Points on a hilly landscape, in no order, each with its height.
From any point a ball rolls to the lowest of the 2 points nearest to it. It stops when none of these is lower. Distance is the straight distance between rows; heights are no part of it.
Pok height 497: [110 114 112 137 122 138 103 188  89 163 148 151 147 137 141 120 153 118
 101 144 111 149  76 176 170 136 148 131 122 161 120 113 101 109 120]
kavoz height 748: [125 138  86  97 115 142 139  98  75 139  76 115 139 113  92 142 153 101
 130 141  79 145 149 151 143 102 178  89 106 148  76 107 110 103  91]
vuf height 117: [ 80  85  92 100  91 153 155  84 147 124 114 139 109 101 116  92 128  62
 167 173  83 131 167 124 170 124 154 132 119 121 123 105 135  69 112]
Nem height 111: [114 136 115 129 135  88 131  84 114 146  89 162  80 118 105  88 140 103
 151 129 156 137 149 100 148 123 144 139  90 122 117  91 103 142 135]
nimur height 494: [149 166 169 124 169  97 141 103 149  85  52  80 125 126 135 145 163 167
 111 100 113 110 161 125 111 144 126 123 160 148 110 151 123 157  94]
fen height 597: [120  63 171 151 139 160 124 174 147 103 102  90 163  88 159 135 133 106
 151 154 129 103 160 142 126 149  88 157 140  87 155 110 126 107  91]
Gapa height 287: [103 127 149 110 131 141  65 172  95 131 147 152  90 126 107  74 109 152
 126 101 131 156 107 113 163 116 168 106  67 121 110 119  86 183 167]
fava height 446: [123 100 107 143 142 131 127 153 106 168 122 127 127 124 141 143 178 124
 149 129 114 134 108 156 139 155 161 116 117 133 104 117 114  93 124]
Sogug height 594: [ 89 134 178 107 142  98  95 144 188  84  86 126  85 135 131 135 147 127
 107 155 168 159 131 130 184 175 193 154  86 121 166 172  87 159 132]
Zisev height 251: [149 103 153 150 140 142 154  90 112 164 137 158 157  92  97 128  99 137
 176 128 147 117 192  96  67  82 107  71 130  98 110  67 126 147 112]
Razem height 626: [146 147 118 123  94 128 137 103 128 128 168 157  97 145 106  88  89 154
 136 104 108 141 114  92 130  96 116 127 149 156 134 140 151 124 190]
vad height 678: [144 164 142 133 142 140 141 153 132  78 103 100 131 125 168 105 134 140
 130 113 109 100 125 138 134 154  75 186 199 130 145 148 129 116 111]
Nisem height 161: [135 137 178 127 139 129  79 167 120  92 127  75 143 143 130 123 106 197
  88 102 140 138 108 118 124 120  98 109 122 167 116 172 164 199 134]
Des height 528: [165 145 126 143 158 100 166  99 145 137  60 109  97 117 160 148 209 149
 163 103 115 107 154 110 110 176 137  97 149 120 121 110 112  90 126]
toval height 154: [101 184 143 111 127  83 142  79 136 117 108 193  74 125  82  84 104 123
 110 129 158 147 126 104 167 112 176 118  94 126 121 119  90 142 141]
vefun height 667: [ 81 136 187 131 103 130 150 102 205  90 157 194 122 111 105  63  87 123
 119 167 104 138 157 110 167 133 180 126 143 105 170 158  93 103 143]
ziv height 345: [135 149 149 129 126 120 158 103 177  99 127 109 166 145 162 193 135 126
  68 155 133  99 117 160 149 168 147 152 157 139 166 175 145 100  70]
fop height 490: [146 104 127 135 180 123 115  88 115 163  84 124 104 129 141 154 165 137
 162 109 157 125 154 114 114 135 173  80  92  97 117 103 110 135 121]
baruf height 721: [162 108  48  84 128 144 148  84 114 157 126 111  90 156 167 149 135  71
 164 121 126  79 119 119 140 167 118 163 138  93 161 117 129  78 158]
kitig height 541: [121 188  86 120  93  52 144 106 122 156 138 129  81 173 137 130 167 146
  80 150 133 151  91 113 165 138 155 147 121 180 112 169 150 147 137]
Ribiv height 633: [ 85 158 119 130  83  99 127 154 139 137 181 201 131 118 133  72 103  87
 105 161 109 147  67 150 172 111 126 183 145 145 147 137 118  86 136]
Fasa height 557: [168 139 120 117 161 173 154 122 109  87  76  50 146 123 138 199 130 143
 124 110 107  90 157 148 109 144 118 132 178 118 121 126 131 132  90]
bef height 700: [137  68 104 108 159 175 148 109 147 137 112 115 119 161 163 184 116  75
 156 124 139  89 127 145 134 172 144 146 137  79 188 131 102  91 142]
las height 376: [150 106 118 179 141 145 196 167  83 203 158 143 187  93 120 179 130 131
 163 112 129 134 132 141  74 139 122  47 121 127  90  75 123  57 127]
mulid height 252: [153 178 100 183 123 111 183 155  86 141 131 127 176  98 112 137 137 138
 141  93  93 131 110 134  92 114  74 113 190 172  96 103 136  70 123]
sozed height 332: [147 137 137 166 109 112 142 133 108 159 166 138 168 118 106 130 115 146
 123 132 160 134 113 124  97  96  77  98 129 161 110 108 159 154 119]
meka height 555: [103  84 130 130  97 129 170  71 190 166 175 193 129 120 111 139 119  88
 141 204 157 129 167 119  97 127 168 110 108 122 167 107 145 128 108]
novo height 537: [123 135 206 166 171  73  70 189 173 108 110  97  97 127 161 117 192 195
 125 102 173 165 117 113  95 160 151 102 105 118 117 156 122 187 137]
Bab height 245: [132  92  91  94 100 179 107 117  82 108 110 105 126 124  99 114 113 119
 141 121  72 130 133 136 152  94 134 146 113 129 110 106 132 131 153]
Lufi height 674: [129  81 142 144 151 179 114 150 169 108 141 116 145 156 174 157 108  92
 143 125 166 105 130 141 145 165 125 174 138  85 205 150 104 112 143]
Rakeb height 70: [167 196 138 128 161 107 162  92 131 121 103 158 107 160 135 148 104 141
 105  88 139 123 121 130 121 109 142 115 174 133 141 135 112  98 142]
Maza height 285: [110 114  98 120  67 132 119 121 124 161 219 197 131 145 114  88  63  75
 117 164 151 148  90 134 133  95 118 161 118 121 161 146 147 155 172]
Kebok height 349: [ 94 137  74  86  84 161 114 125  63 132 169 198 139 134  95 115  76  69
 123 133  93 144  86 162 165  76 183 142 106 145 116 118 111 125 145]
neri height 844: [143 144 130 154 119 137 160 113 187 139 195 177 140 146 164 161  73 109
 112 146 154  97  99 140  92 128 117 132 167 123 191 166 155  86 141]
Relo height 542: [167 111 102 126 152 186 145 122  79 171 153 142 141 126 111 159  83 122
 159 100 125 114 142 128  87 108 142  81 140  95 127  87 122 104 151]
per height 55: [150 163 144 108 126 102 110 108 119  91 115  88  86 154 122 112  93 167
  97  94 143 139 123 102 138 112 101 130 127 163 118 169 158 199 147]
fer height 564: [151 190  81 112  94  78 149  97 125 140 135 110  85 167 130 126 158 156
 113 112  97 147 104  95 160 135 146 139 149 192  96 172 155 108 167]
Zetab height 573: [166 131  94 130 163 158 126 156  53 177 144 143 147 147 117 137  85 122
 133  74 149 128 120 139  86  89 102 112 139 113 110 104 124 135 153]
zele height 231: [131 184  65  94  75  65 160  51 175 123 135 139 123 141 158 149 121  74
  84 169 108 114 142 134 139 129 108 182 153 126 121 149 167  92  73]
Zez height 734: [137 165  79 118 130  98 130 100  50 138  65 123 124 125  92 115 151  97
 143 108 103 129 159 144 131  93 140 128 125 165  82  90 121 146 106]
seman height 193: [ 96 203 134  96 115  78 128  89 160 127 137 215  57 141 112  87  80 102
 104 122 182 136  92 102 156 120 197 134 100 116 157 148  81 140 167]
fufus height 228: [124 123 162 117 132 152  67 192 116  88 132 129  98 106 110  62  95 157
 142  88 104 129 125 125 162 126 117 144 109  95 113 133  88 181 166]
Leked height 632: [135 158 131 101 107 141 107 148 123 108 162 150  84 147 119  78  58 138
 112  89 153 123 100 111 163 104 109 149 157 126 151 163 140 166 191]
vizi height 890: [146 118 109 159  91 188 180 144 126 139 213 136 187 122 131 153  68 139
 125 139 113 110  98 124  68 118  89 108 163 130 148 142 170  91 133]
loto height 375: [ 96  85 146 126 150 142  52 166  99 155 136 132 126  97 117 104 140 163
 162 114 124 157 163 127 106 104 155  66  45  75  89  69 116 169 125]
gati height 505: [109 118 141 125 113 120 118 123 162  88 119  65 156 145 152 131 134 122
 106 158 146 114 115 131 159 159  80 195 134 147 152 170 156 165 100]
pela height 680: [107 124  87 101  98  97 125 118 124 110  90  56 109 132 133 101 187 118
 134 157  86 134 145 120 170 148  90 203 127 161 103 126 131 131 103]
dibap height 427: [106 109 181 150 136 146 126 140 205  76 150 106 181 157 151 172 126 134
  91 147 161 112 132 161 150 156 140 140 137 136 187 190 139 143  98]
ror height 648: [118  84 115 115 109 169 101 181 118 100 134  46 170 102 143 126 166 123
 113 157  79 124 102 152 152 152  95 172 135 139 132 141 138 137 100]
Mifeb height 504: [131 112  90 107 125 189 145  90 105 163 146 178 151 135 107 144  77  70
 142 125 134 109 137 137 107  93 147 113 126  96 143  79 120 104 139]
vuvad height 511: [118 199 135 114 128  56 133 121 140 124  96 131  90 152 139 118 182 166
  80 144 134 149  89 128 177 163 166 147 133 172 110 158 108 134 113]
zafed height 131: [172 133 100  98 142 119 100 103  79 123  91  87  68 157 103 119 115 150
 152  76 130 126 136  97 124  98  98 123 119 144 106 126 144 186 170]
Lur height 658: [104 126 206 138 163 131 140 104 203  67  84 146 116 111 124 133 126 126
 133 129 130 109 180 112 143 146 143 131 135  89 171 151  93 121 119]
Zaze height 187: [150  94  68  96 116 140 109 104  60 140 123 106 109 160 103 123 112  96
 154 102 131 135 125 123 129  93 102 157 108 135 109 105 142 155 165]
Makur height 618: [143  79  74 139 105 106 127 119 105 195 170 125 105 163 124 141 148  87
 136 143 169 127  84 120 120 138  75 154 111 143 142 123 169 116 164]
Fupot height 481: [ 96 131 236 147 176 130  94 148 179  86 102 170 135 118 122 127 138 174
  99 110 145 158 163 123 114 144 180  82  86  93 132 135  79 142 106]
Gulu height 198: [120 139  39 112  62  58 138  70 111 151 134 115 100 150 122 125 162  77
 124 161 130 135 121 110 144 128  66 201 120 164 110 127 184 126 121]
zemun height 514: [123 127 211 163 161  92  85 174 159 110 133 126 115 126 130 111 139 185
 117 125 208 168 139  87  89 115 129  92  82 112 116 153 131 208 141]
rusug height 617: [ 96  98 185 142 171 117  91 173 177 111 129 122 121 150 158 149 165 146
 108 148 183 150 110 149 158 181 174 137  96 123 157 165 104 151 119]
sofu height 593: [154 139 113  96 157 163 132  91 116  90  73  96 126 155 135 166 111 113
 112  97 122  90 143 151 142 143 139 144 144 119 137 137 115 132 109]
Gok height 546: [126 180  95 101 113 120 123 143  92 106 127 140 100 138 115 106 106 119
 100 100  77 120  81 150 184 107 124 167 149 163 127 162 135 131 146]
Pora height 672: [ 90 108 191 132 111 129 133 110 211  61 118 140 107 112 113  92 118 141
 132 152 125 133 157 110 173 153 160 140 127 106 172 168 112 109 151]
terud height 201: [129  78  95 127  88 104 149  68 140 139 129  88 123 108 110 137 175 121
 180 162 125 117 154  95 131 140  89 139 100 150 102 106 165 116 127]
pevo height 269: [133 158  93  97 106 129 170 100 170  99 129 124 136 149 175 184 137  94
  91 154  94  99 122 166 147 175 159 164 169 126 161 169 142  56  95]
Big height 163: [137 117  59 130  53  82 144  88 108 152 149 101 120 126 114 128 168 104
 173 144 110 131 130  94 125 120  66 166 116 178 100 124 180 105 138]
bopir height 331: [121 111 127 118 147 119  64 163  65 160 112 148 112 132 103  99 129 132
 121 107 144 151 119 136 137 115 168  83  58 104  98 102  83 185 142]
Buroz height 188: [143 168  71  85 102 106 147  38 140 151 160 193  80 169 126 136  87  85
 125 139 157 121 125 109 118  98 157 143 122 133 150 143 152 128 156]
rov height 562: [106 136 115 135 107 109 122 178 143 112 162  86 151 156 158 120 148 132
  78 160 122 136  61 132 168 162  87 176 143 177 162 175 169 152 114]
rozav height 463: [153  79 140 132 185 121  92 136 127 153 108 110 123 139 138 159 138 171
 156  90 167 128 150 131  70 123 140  76  84  84  95 120 131 182 133]
mol height 151: [154 187 125 146 141  90 186  95 113 151 130 178 116 119 104 106 109 140
 138  88 126 127 137 108  98  95 120 104 180 151 117 111 119  78 152]
tiko height 503: [117  91 135 163 147 183 124 195  93 177 159 140 190 108 153 162 128 120
 123 151 129 114 129 149 100 142 110 112 124  86 121  87 117  92  97]
Panon height 765: [100 135 134  98 119 121 139 105 131 120  77 111 136 121 105 140 162 140
 103 146  83 139 154 152 158 123 191 104 113 165  89 115 131 117  69]
Baz height 178: [175 222 109 125 162 116 158 139  90 127  78 107 127 156 128 145 120 161
 102  60  97 129 112 131 111 123 123 116 200 161 102 141 113 102 142]
napu height 197: [156 179  78 167 110 103 185  97  92 165 134 163 123 109  94 128 137 111
 162 104 104 126 123 114  95  94  90 106 163 165 105 104 149  60 151]
Gup height 608: [141 102 164 125 158 215 133 128 134 104 126 153 155 113 129 121  75 122
 160  95 103 102 176 116 100 107 124 118 147  57 153 100 106 100 133]
dul height 549: [ 85 106 162 110 120 110  84 143 164  65 118  82 140 142 149 111 109  92
 103 157 188 134 117 141 183 167  98 210  92 108 176 178 121 196 129]
nafi height 265: [160 103 112 142 119 115 148  86 107 119  70  87 131  83 102 133 161 155
 192 111  86 134 181 102  97  98 111  87 114 143  74 100 165 129 114]
gurer height 438: [175  90 118 139 188 143  83 137  90 155 124  86 125 120 134 155 129 183
 194  64 119 134 150 121  63 120 133  63  91  77 103  87 140 144 174]
Nog height 466: [113  79 122 114 148 169 115  91 109 172 137 162 132 140 107 137  88  85
 139 149 179 105 165 141 128 111 137 122  91  90 147 100 114 151 131]
Ven height 149: [126  64 104 107 126 166 143  74 143 136 109 131 106 106 110 108 149  79
 195 165 100 115 182 102 126 129 146 118 106  98 136  94 132  95 142]
fita height 305: [ 83 111  75  88 104 181 117 123  71 140 130 153 124 124  98 100  98  62
 153 120  61 146 126 152 169  89 166 128 107 142 120  86 101  92 135]
poz height 512: [ 80  93 211 121 158 165  86 141 179 106 138 157 147 126 113 136 123 152
 108 138 143 139 177 136 135 134 199  83  75  94 145 144  85 161 111]
moz height 401: [154 112 109  86 142 136  91 128 109 120 112  64 113 179 134 167 146 174
  85 110 116 140  89 129 146 134 162 121 117 168 120 167 144 173 141]
ribes height 493: [113 111 178 154 124  96  94 141 161 129 146 147 102 121 108 100 132 191
 136 143 170 171 141  73 103 112 149  86  72 121 114 122 135 182 159]
Kizos height 338: [145 109  95 174 142 107 157 144  89 216 167 138 150 123 101 155 141 125
 161 105 152 139 123 132  75 117 118  52 120 139  88  79 133  89 143]
sokot height 435: [148 110 163 175 153 115 121 173 147 112 135  80 127 124 167 144 159 165
 149 122 155 112 113 109  97 158  54 126 150 137 143 140 172 159 127]
Tuf height 387: [134 111 167 173 135 128 128 145 156 141 162 131 152 115 125 125 140 152
 128 149 150 123 131 111 112 127  95 122 140 126 139 132 139 126 122]
Lebat height 574: [ 95  87 142 111 102 131  86 151 147 111 144 117 106 131 123  76  86  98
 125 149 179 142 111 135 181 161 112 191  87  98 176 149 108 186 160]
zim height 621: [139 156 108 101 164 138 150  83 122 113  58 135 122 141 138 152 127  89
 117 133 135  95 158 145 142 134 157 142 137  99 139 115  93 101  71]
duf height 551: [103 174 177 144 134  75 153 158 150 118 103 131 131 110 118 107 200 169
  88 152 110 159 107 131 151 144 150 119 142 188  95 140 105 114  89]
lezin height 227: [123 127 105 151  57 166 165 140 118  91 139 115 155  97 103  99 113 110
 142 142  54 120 137 135 142 101  83 149 170 170 108 124 148  76 123]
Fiki height 662: [107  88  89 113  98 123 125 134 122 133 105  81 118 114 155 123 181  77
 144 174  97 116 130 156 179 172  99 197 120 130 131 105 125  95 109]
zeda height 625: [158  89 137 116 169 186  98 136 128 123 139 126 105 178 149 145  83 150
 157  90 189 117 149 109  87 119  89 127 123  79 160 132 138 170 185]
logi height 433: [116 135 210 143 185 126  79 157 143  97  77 114 139 112 145 123 160 187
 113  87  98 142 162 152  98 132 182  61 117  93 102 116  80 144 108]
Fonoz height 580: [124 182 159 173 137  59 167 135 142 134 111 138 125 106 137 108 191 142
 115 140 127 124 121 118 135 150 105 154 160 168 101 112 114  96  80]
sak height 647: [139 155 101 129 141 108 173  81 123 152 116 150 140 122 131 146 131  86
 128 153 145 100 135 152 119 129 128 131 151 129 123  90 124  88  81]
Tizep height 436: [115  93 145 144 132 146 102 142 125 161 158 163 133 131 118 110  94 124
 149 138 178 125 147 119 121 129 105 135 103  89 151 101 122 146 146]
buf height 261: [ 99 134 206 137 121 156  84 170 158  66 174 113 170 118 118 106  88 203
  86 132 120 142 117 110 133 114 118 117 123 138 125 171 147 186 116]
vev height 429: [137  63 196 163 145 120  80 186 137 120 128 114 146  66 156 106 169 182
 180 117 111 124 168 119  74 124  97  97  99  70  94  89 146 161 123]
pibiv height 702: [128 190 105 137  94  99 145 126 147  97 129 133 130 110 145  84 130 102
 119 135  88 110 110 129 151 146  82 201 188 144 142 146 135  93 111]
Fazim height 591: [124 181 125 115 113 154 131 156 119  80 158 150 156 125 129 109  75 123
  80 106  89 116  86 144 144 103 125 156 187 141 133 157 132 112 140]
zubal height 816: [ 98 168 184 152 117  87 149 110 191 109 178 204 134 130 124  93 108 123
  73 157 172 127 111 134 127 134 139 134 161 135 160 175 113 110 111]
vaged height 153: [130 135  96 107 123 100 143  59 145 163 137 162  86 147 122 139 131  99
 142 153 178 121 126  94 130 128 160 134 102 126 150 126 122 127 143]
Reze height 246: [ 99 153 100  90  77 107 110  89 179 129 182 175 116 137 126  82  38  76
 106 161 162 123 105 129 150 112 124 195 130 109 177 172 151 156 157]
bag height 229: [116 157  77 114  80  69 159  59 137 137 121 127 104 133 144 123 144  62
 125 176 139 111 149 115 155 145  89 193 130 140 122 129 153 103  86]
Nevu height 642: [121  63  94 128 103 128 124 123 112 146 147 114 131 129 140 112 133  79
 152 168 136 108 116 135 148 153  80 169 112 124 153 109 134 107 139]
buki height 190: [108 193 112 109  67  73 146  60 185 105 153 146 140 129 137 116 104  93
  81 173 131 123 117 133 147 107 141 149 148 149 139 166 162 110  85]
zor height 459: [115 131  46  82 119 115 121  66  77 192 115 161  79 147 106 114 147  93
 171 112 120 148 117 102 153 106 199 104  79 139 125 116 120 117 164]
pugi height 640: [128 102 162 148 151 151 167  85 194  98  88 128 125 122 151 144 132 108
 162 135 129  97 188 123 131 145 124 123 154  97 154 125 116  91 103]
Veli height 276: [105 124 137  83 101 138 106  99 163 100 143 149 105 157 104 120  90 141
 104 140 139 147 117 113 175 119 201 135  89 140 142 179 121 173 166]
pali height 550: [164 175 130 152 155  70 172 120 151 155 103 116 120 124 165 165 197 151
 137 118 133 100 134 123 118 185 110 126 170 141 116 133 117  80 108]
teb height 669: [140 158 113 137 136 116 169 110 113 125  92 121 170 107 131 139 126  80
 104 146 143  90 139 161 105 124  86 160 161 132  96 104 133 122  44]
Sakif height 337: [131  90 124 102 124 157  84 123 134 108 144  96 123 157 123 146 132 165
 122 138 118 137 106 120 157 132 168 117 100 149 139 158 132 164 140]
Kiza height 703: [166 166 157 157 165 142 143 147 163  94 131 100 132 145 172 174 121 132
 112  99 152  85 124 129 115 167  77 157 187 128 164 172 131 114 122]
piga height 274: [149 187 127 131 158 144 158 145  87 120 101 118 147 116 115 142 130 171
 113  70  62 153 112 145 117 115 166  80 168 151  90 107  94  87 124]
sef height 525: [156 136 134 119 143 133 150 138 129  87  64  46 157 101 128 149 162 161
 126 109  79 110 164 138 110 143 118 125 164 141  99 118 136 128  77]
pedut height 157: [103 108  90 114  63 153 150 102 147  99 126 121 122 102 105  79 120  70
 159 152  61 132 157 122 146 118 107 167 153 142 126 129 146  73 124]
Reris height 559: [127 149 191 141 171  63  95 135 174  87  75 113  85 130 144 135 196 185
 126 128 180 154 140 100 123 165 176  98  86 123 124 138  98 159 130]
fegem height 609: [125 137 136 106 114 137  84 168  89 126 154 151  77 152 115  82  65 119
 120  99 179 140 105 108 135  96  86 140 107 116 141 133 132 195 193]
Satig height 402: [100  63 167 165 139 140  81 168 118 152 128 129 164  71 129 107 159 181
 163 115 102 154 184 137  75 110 133  58  70  73  87  63 138 139 119]
kiz height 592: [112 122 144 119 114 114  97 166 122 119 138 148  61 130 106  58  70 116
 124 136 207 155  96  86 155 138  99 161  77 107 140 148 120 205 177]
rav height 358: [163 105 133 119 158 171  78 217  87 106  96  54 141 120 142 123 145 171
 135  75  84 123 119 151  97 122  93 125 141 103 101 120 130 164 151]
lurev height 480: [126 132 179 155 148 125 108 131 171  92 135 137 141 152 147 146  87 116
  95 137 206 115 123 147 130 136 111 156 127 117 174 168 142 165 100]
liv height 867: [135  96 138 163 115 209 156 132 163 143 215 143 180 143 158 179  76 130
 122 145 139 102 118 122  81 134 102 110 157 102 176 152 158  94 152]
Devib height 374: [137 173  82 153 101 138 155 165  71 158 187 161 158 141 119 139  96 119
  98 108 104 137  69 150 116  86 128 121 163 164 107 128 138  75 146]
nufu height 408: [177  64 124 150 160 166  99 170  96 133 127  61 146 111 153 163 139 171
 172  83 114 114 130 126  60 128  70 107 124  85 107 117 161 157 162]
Vulol height 553: [132 116 109 143 131  94 104 189  95 174 154  91 131 151 149 143 191 165
 103 145 161 166  61 133 113 152 114 108 105 190 114 148 152 161 131]
nebev height 437: [101 139  91 118 117 124 148  69  80 199 128 209 105 126  82 114 117  83
 158 133 134 150 140 123 133  71 190  81  94 147 121  87 114  97 129]
von height 581: [107 110 130 144 124 175 116 201 110 136 157  93 185 125 147 141 152 153
  98 158  90 132  86 167 143 153 115 139 145 146 128 139 116 103  90]
kulu height 286: [149  96 135 160 136 129 137 126 101 172 156 140 162 114  94 134 102 145
 156 109 156 153 159 103  69  65  86  75 123 133 111  85 160 167 141]
feges height 596: [142 139  94 110 112 132 156 100 120 125 128 120 116 142 108 144 133 152
 146 105  77 130 118 102 138 120 161 111 152 160 111 135 147  88 167]
roro height 579: [113 142 166 125 158  74 120  92 178 110  74 139  87 144 127 141 181 131
 115 157 175 134 146 108 167 168 190 126  90 118 155 158 100 130 102]
dibi height 783: [116 133 168 119 130 108 158  98 164 114 100 156 134 125 130 141 158 136
  88 157 118 128 146 153 140 141 203  95 127 143 119 126 102 101  68]
Golaf height 330: [149  98 156 131 169 175 129 125 124 118  87 113 137  93 134 151 143 171
 172  84  76 123 174 131  79 106 175  46 121  78 110  95 108  98 135]
Buza height 393: [126 127 130 145 145 131 117 177  83 138 111 138 138 103 113  99 164 153
 145 103 100 138 129 143 127 116 120  97 130 127  78  80  94 123 115]
daf height 469: [153 125 149 133 151  97 124 131 169  90  82  77 103 134 159 146 181 163
 141 117 143 113 155 103 124 163  99 146 133 131 123 145 134 162 126]
guvo height 604: [109 122 102 124  79 114 119 161 144 146 182 131 130 141 144 106 132 103
  98 169 131 139  61 146 171 151  99 189 134 152 163 165 147 114 151]
bome height 340: [168 196  58 109 105 142 177 103 127 104 114  94 132 140 164 177 136 112
  98 123  91  93 114 149 136 160 102 183 190 127 132 156 141  63  99]
Kabes height 467: [138 154 133  90 143 100  93 155 120 116  86 120  83 160 126 137 162 149
  94 113 148 138 107 140 175 159 170 143 113 156 113 152 110 175 130]
ligu height 409: [124 155  95 131 140 112 123 100  67 190 129 177 112 136  80 105 108 127
 159  96 143 160 139 112 110  61 140  76 106 139 106  97 112 141 164]
podu height 291: [161  99 111 133 148 128 130 102  99 145  70  86 148  75 119 156 154 152
 193  99  81 136 163 125  70 106 156  45 107 105  77  71 142 104 119]
ribap height 432: [153 127 126 170 153 168 163 189  73 182 148 113 189 110 124 181 130 141
 110 119 112 136 114 166  81 138 131  77 135 123  90  82 107  82  95]
selik height 589: [117  78  95 143 113 114 107 173  95 185 194 109 138 146 144 130 158 118
 118 155 165 147  58 129 129 131  91 142  94 158 137 120 157 153 155]
Dodi height 513: [140 144 114 133 123  91 130 145 102 155 129  55 156 145 149 170 179 161
  85 142 140 133  80 134 115 152 101 126 139 209 108 165 177 166  96]
sifop height 691: [ 98 144 134 116 118 115 124 180 130  99 110  48 147 114 140 113 209 145
 108 149  88 131 121 144 148 162  73 189 153 158 112 129 136 155  79]
Vefe height 218: [122 165  82  66  95  97 122  58 179 117 164 187  80 167 137 122  59  71
 108 153 173 128 101 119 145 120 165 182 123  98 168 179 153 151 158]
gare height 294: [134 111 157 111 152 158  61 211 113  84 117  86 125 109 143  83 133 181
 134  99  77 128 116 142 144 133  96 149 134 105 113 130 115 176 141]
Pazup height 509: [136 191  76  96  81 100 144 134  87 131 150 130 133 158 130 128 110 118
  76 118 101 143  62 160 159  99 116 165 155 183 114 174 163 139 140]
gif height 407: [164 140  68 118 105 127 163 128  96 124 126  74 149 137 136 183 167 108
 105 141  96 102 112 157 116 158  85 158 160 167 111 124 154 100 103]
Nuro height 515: [124 139 166 128 140 117 139  79 164 123 142 189 133 169 128 181  73 104
  81 149 204 113 131 149  99 113 153 117 125 119 176 158 116 166 103]
suz height 696: [139 147 127 120 145 144 123 136  61 114  80  89 173  94 109 140 123 107
  96 122 131 104 145 168 116 103 105 136 143 130  88 104 116 164  56]
lar height 558: [114  77 160 171 126 175 148 180 116 131 123 128 191  67 145 129 145 115
 159 149  99 118 161 146 107 147  91 110 131  85 109  71 117  97  77]
nufud height 572: [ 84 101 160 114 137 211 140 140 148 107 158 173 166 117 121 108  53 103
 113 139  93 122 175 142 137 114 149 120 135  77 160 115  95 101 114]
nura height 641: [156 151 132 129 119 179 139 139 128  74 135 103 131 128 134 114  88 147
 110  81  86  97 118 125 123 122  87 145 190 119 128 148 133 109 144]
geva height 239: [ 96 130 151  88 117 122 118 118 179 101 159 186  71 159 105 109  67 129
 103 128 163 149 107 105 173 144 205 142  89 113 181 174  90 157 195]
gafam height 717: [141 167 106 100 135 133 119 153  68 105  70  92 139 104 106 101 132 111
 120 112  83 116 142 158 153 102 113 147 136 155  86 100 101 160  77]
ruke height 219: [130  64 181 161 141 142 142 108 155 139 140 149 150  84 117 134 130 141
 169 155 137 116 202  93  77 111 109  68 116  90 129  85 145 143 118]
Zut height 322: [ 93 100  96  91  85 150 101 122 105 158 175 171 123 139 103  93  84  88
 120 142 130 142  98 130 154  98 152 156  94 131 151 118 124 148 167]
fom height 646: [108  62 144 114 149 147  88 168 153 128 145  95 124 156 164 161 141 131
 128 147 161 133  98 161 166 170 135 168  96 107 201 165 114 143 149]
Mesi height 538: [ 99 111 175 148 142 145 148  92 168 154 157 185 138 138 113 165 109 124
 108 170 202 128 158 131 103 119 173  94  92 114 155 130 126 147 103]
Lusoz height 831: [136 152 156 160 130 108 170  89 203 142 173 201 110 141 135 135 106 121
 123 147 161 106 120 106 103 139 135 117 158 120 179 155 127  78 155]
rem height 802: [ 99 172 169 131 117  84 154 100 184 114 134 190 135 130 120 122 143 136
  78 167 142 140 109 146 150 138 173 115 147 149 155 148  95  84 105]
Nanat height 634: [146 116 142 109 165 187 116 113 144 101 118 145 117 149 127 124  57 111
 152  90 144  91 164 105 111 112 128 131 156  86 163 138 113 147 155]
kinod height 377: [135 118 105 155 148  92 111 142  79 197 141 133 116 130 107 128 150 146
 159 105 151 169 113 114 102  94 138  71  90 149  84  95 114 135 167]
tufop height 620: [138  76 147 120 131 153 125 112 152  84  90  92 139  95 151 128 133 115
 178 135 110  94 172 119 127 154  93 154 145  90 122 112 141 117 115]
zada height 510: [170 156 100 122 188  79 119  99 108 164  60  88  94 130 141 149 185 142
 164  98 124 121 154 130 109 149 158 100 110 123  90 113 120 129 127]
vina height 181: [125  49 139 141 142 164 133 108 146 156 118 135 131  75 128 134 143 111
 201 150 100 124 186 107 108 138 134  82  97  75 136  70 128 103 127]
bifuz height 341: [143 154 110 141 138 146 122 164  62 142 113 121 137 113 110 116 123 147
 150  78  69 162 117 128 110  87 142  86 149 146  90  89 103 102 160]
mufu height 234: [132 106 121 153 111  92 153  87 148 141 100 114 125 103 101 122 178 134
 160 153 122 132 159 103 106 128 112 106 118 161  89  93 157 124  95]
mal height 449: [123 173  85 133  95 134 143 143  74 160 187 131 166 139 132 149  94 111
  70 138 142 139  45 167 135  85  96 144 148 177 124 137 171 133 117]
ladob height 310: [137 174  95 182 121 137 169 183  41 174 169 149 184 111 105 135 104 125
 116  98 112 149 106 140  95  91  87  90 165 161  94 103 132  81 128]
vug height 468: [151 166 103 151 137 102 156 174  95 161 123  67 164 118 132 168 191 144
 105 134 106 134  83 143 109 150  94 124 164 195  99 127 151 128 107]
ruk height 653: [ 78 147 144 119  82 129 139 129 184 107 176 191 133 120 124  75  88 111
 121 153  95 130 109 141 157 124 179 151 153 118 168 159 105  80 152]
gavam height 543: [ 81  76 192 121 121 194 112 147 180 108 156 162 163 129 129 126  80 119
 116 150 112 132 178 139 142 127 171 105  98  85 157 148 103 121 109]
Bupok height 453: [106 100 195 164 139  99  76 186 165  86 106  99 125  71 141 104 183 181
 163 148 130 143 161  99 108 137 112 131 109 100  95 112 132 179 112]
kunem height 380: [140 105 182 140 191 160 110 156 138 111  94 132 154 104 147 150 135 159
 127 106 110 126 157 142  94 134 173  70 131  92 103 101  98 111  97]
deva height 600: [164 106 115 127 157 175 110 163  85 159 133 113 110 164 145 131 105 138
 139  79 157 123 103 128  99 114  78 132 145 112 142 118 138 138 173]
tur height 736: [148 138  56  99  94 137 145 118 117 128 140 101  97 156 151 121 126  90
 150 109 107 103 104 115 147 143  69 201 163 117 157 130 146  94 167]
fifiz height 475: [108 102 178 152 104  87 104 143 183 105 119 133 108  93 102  78 168 177
 165 159 139 168 147  69 126 138 127 109  84 125 106 122 143 160 136]

For each start below, name the point where the ball stops.
dibi -> vuf
Fiki -> pevo
Mifeb -> vuf
Fazim -> Rakeb
ror -> Rakeb
gavam -> Big
Kabes -> Nem
Pora -> Kizos
bef -> fufus
Fonoz -> fufus
Fasa -> vuf
zemun -> fufus

Two balls start at each pair of points below. Name the first point that both come to, or write -.
zim, baruf -> -
nura, deva -> -
sifop, vad -> Rakeb
